A landscape with many valleys, sampled at points; each row gives a point and its height.
A ball rolls from a point to the lowest of its 6 nearest points, and stops where none of them is lower. Distance is the straight distance between rows; heights are no part of it.
bobut height 330: [121  96 111  84  62 105 118  96 109 107 101]
zer height 416: [ 81 113 114 164  76 120  82 107  69 107  72]
vova height 117: [ 83 105 103  86 113 103  85  99 114 138 115]
katem height 278: [127  74  83  86 111  82  83 100 150  87  89]
Novov height 344: [111  89  95 102  94 102 122 104  79  68  75]
zano height 255: [ 83 131  96 115  96 109 114 104  65 106  89]
Kaze height 747: [120 101 101  90  76 102 122  98  85  63 105]
vufe height 450: [ 89 125 100 159  78 102  98  90  67 103  70]
gak height 398: [ 93  91  98 106 112 107  91  80  71  91 105]
reku height 90: [ 88 108 111 105 119  99  87  96 118 140 137]
galeg height 471: [ 95 133  92 110  80  97 129 117  79  97  80]
lom height 156: [ 84 100  97 101 104 108  81  99 118 130  94]
vuku height 485: [107 133  95 116  64  59 125  99  70  90  99]
Pefa height 538: [103 100 112 122  96  89 123 131  84  75  49]
Tufad height 240: [ 98  75  96  67 102 100  99 115 137  83  97]
Fupe height 237: [ 89  82 101 103 103 105  92 100 122 125  72]
tonim height 577: [ 98  90  91 108 106 112 105 100  75  80  76]
rig height 29: [131  80 106 108  73 100 117  93  99  92  77]
voma height 222: [ 92  92 103 107  99  97  77  79 101 128 112]
vebo height 433: [ 95 112  98 107  86 103 129 120  81  80  69]
leg height 259: [105  90  95  92  83 102  97  95 111 125  84]
tad height 464: [ 94 120  98  96 110 112 116 107  63  89 100]
tef height 127: [ 77 102  91 101 130 110  60 106 130  95 110]
tugo height 155: [113  90  84  73 120  85  84  99 139  92 115]
Pafa height 100: [ 90 104 111  90 133  98  95 107 118 139 137]
fev height 545: [127 107 116  79  68 101 123  89  98  89 131]
Fimul height 531: [ 90  75 103 123 109 107  81  82  78  86  87]
boki height 310: [ 98  91 112 111 122  95  87  79  85 116 150]
Zale height 442: [126  98 100  82  92  99 113  85  86 112 128]
vomi height 324: [ 90  94 110 107 124 107  84  84  70  97 128]
raku height 378: [ 93 110 102  99 127 112 103  95  65  92 117]
dipu height 136: [ 76  98  86  90 129 105  76 107 128 105 101]
bolug height 108: [127  81 110 105  77  97 114 101 107 105  66]
Vel height 370: [ 80  85 107 118 110 114  72  90  71  90 110]
dete height 36: [ 94 141  99 121  96 102 114 101  61 113 102]
Kigu height 239: [106 101 100  76  90 107 103 101 111 125 107]
tosak height 447: [ 73 109 103 131 101 125 100  98  70  99  78]
nep height 227: [ 75  90  96 114 104 108  81  96 126 127  77]
Vura height 204: [122  86  95  63  86  83  94  98 151  83 120]
Galos height 315: [ 79 123 111 143  90 121  89  94  62 109  93]
Des height 91: [ 93 107 103  88 150  98  91 116 126 110 145]
Mumin height 195: [ 89  79  90  77 108 104  95 114 131 101  89]
nuf height 306: [ 89  85 105 129  84 103  66  83 114 122  98]
duda height 630: [118  94  93  91  93 103 111  94  74  76  96]
Lamom height 491: [104  79  95 114  99 103  93  72  86 100  85]
vusa height 263: [101  90 101 105 107  96  82  73  89 116 116]
lored height 159: [107  80 106  92  77 109 117 112 120 112  75]
lofu height 130: [115  92  95  55 110  83  95 107 137  90 137]
rop height 191: [ 96 101 105  54 105 103 115 123 126 108 135]
meb height 238: [108  66  97  75  97  92 102 113 144  75  90]
bigug height 434: [103 122  88 133  75  65 122  97  63  92  84]
foge height 236: [ 90 130 115 146  88 109  90  86  56 116 113]
Teled height 105: [106  96  93  62 139  92  94 109 125 103 139]
Noz height 54: [103 107  94 100  86 105 127 116  83  60  79]
rata height 181: [118  97  82  95 124  92  67  80 139  92 110]
fir height 194: [ 99  72 112  80  89 108 117 127 133  95  75]
kek height 559: [ 93 112  92  97  90 107 127 121  77  72  88]
nibos height 283: [109  95 107  92 105  96  97  78  92 127 124]
zorov height 268: [ 93  94 106  62  75 113 116 114 126 103 106]
gili height 358: [114  89  99  90 100 101  94  78  84 117 116]
nade height 141: [103 109 109  71 103 101 107 107 109 136 128]
pakud height 157: [ 92  90  79  75 126  97  81 104 130  95 104]
vul height 235: [ 95  86 103  55  87 106 110 114 137  85 116]
lon height 206: [118  88  82  92 120  89  70  83 147  91  96]
kino height 648: [ 88 102 114 139 109 110 109 117  75  83  49]
fes height 519: [102 114 111 138  90  82 124 126  82  92  44]
tulan height 413: [102 127  89 144  79  75 109  91  68  97  69]
Mezo height 271: [121  73  99 115  95 103 108  84  91  96  73]
Rirof height 286: [126  70  98  78  86  85  98 100 159  81 102]
Sala height 389: [106 137  86 127  82  66 115  88  58  96 105]
Rusil height 797: [126 104 106  79  80 101 125  95  82  73 122]
kem height 336: [101 136  96 135  99  73 105  82  43  93 110]
rupa height 115: [ 91 100  92  69 128  96  94 110 121 109 121]
kapef height 142: [132  79 114 109  89  92 117 103  89  75  64]
gane height 265: [ 96 137  96 135  86  95 111  94  68 109  80]
gir height 254: [ 78 121 107 115 116 123  94 101  63 104 104]
tofub height 335: [111 108 121  70  66 113 122 101 114 112 126]
Fovu height 107: [100 101  89  76 139  92  78 101 127  96 139]
Fufu height 104: [ 77 109 104 104 118 108  73 106 125 123 124]
fotod height 178: [ 97  94 113  44 100 104 115 118 133  89 145]
bol height 149: [ 81  91  91 105 128 105  63 102 137  87  94]
Vig height 180: [102 105 103  70  93 103 103 110 111 132 116]
rolip height 454: [ 95 125  99 131  83  93 123 116  78 101  56]
Vudep height 693: [ 77  83 106 139 110 120  91  99  75  83  66]
Gaz height 129: [108 100  86  85 134  94  72  93 130  91 125]

Where does a ball stop that starts at each point below?
Fupe | reku
dipu | reku
Lamom | reku
Vudep | dete
bol | reku
fes | dete
vomi | dete
leg | rig
zer | dete

Call two points neighbours if one is among the 6 nearest of the other. Go from one point of each pair to the other, from neighbour to neighbour, staying as low as possible. Name the highest point that can't be avoided.
Noz, rig | Novov
reku, dete | vomi
Des, rig | Mumin

Two balls start at each pair of points below. Name the first point that both come to, or write none.
tosak, vufe | dete
Mumin, meb | none
tofub, Kigu | reku
raku, Galos | dete
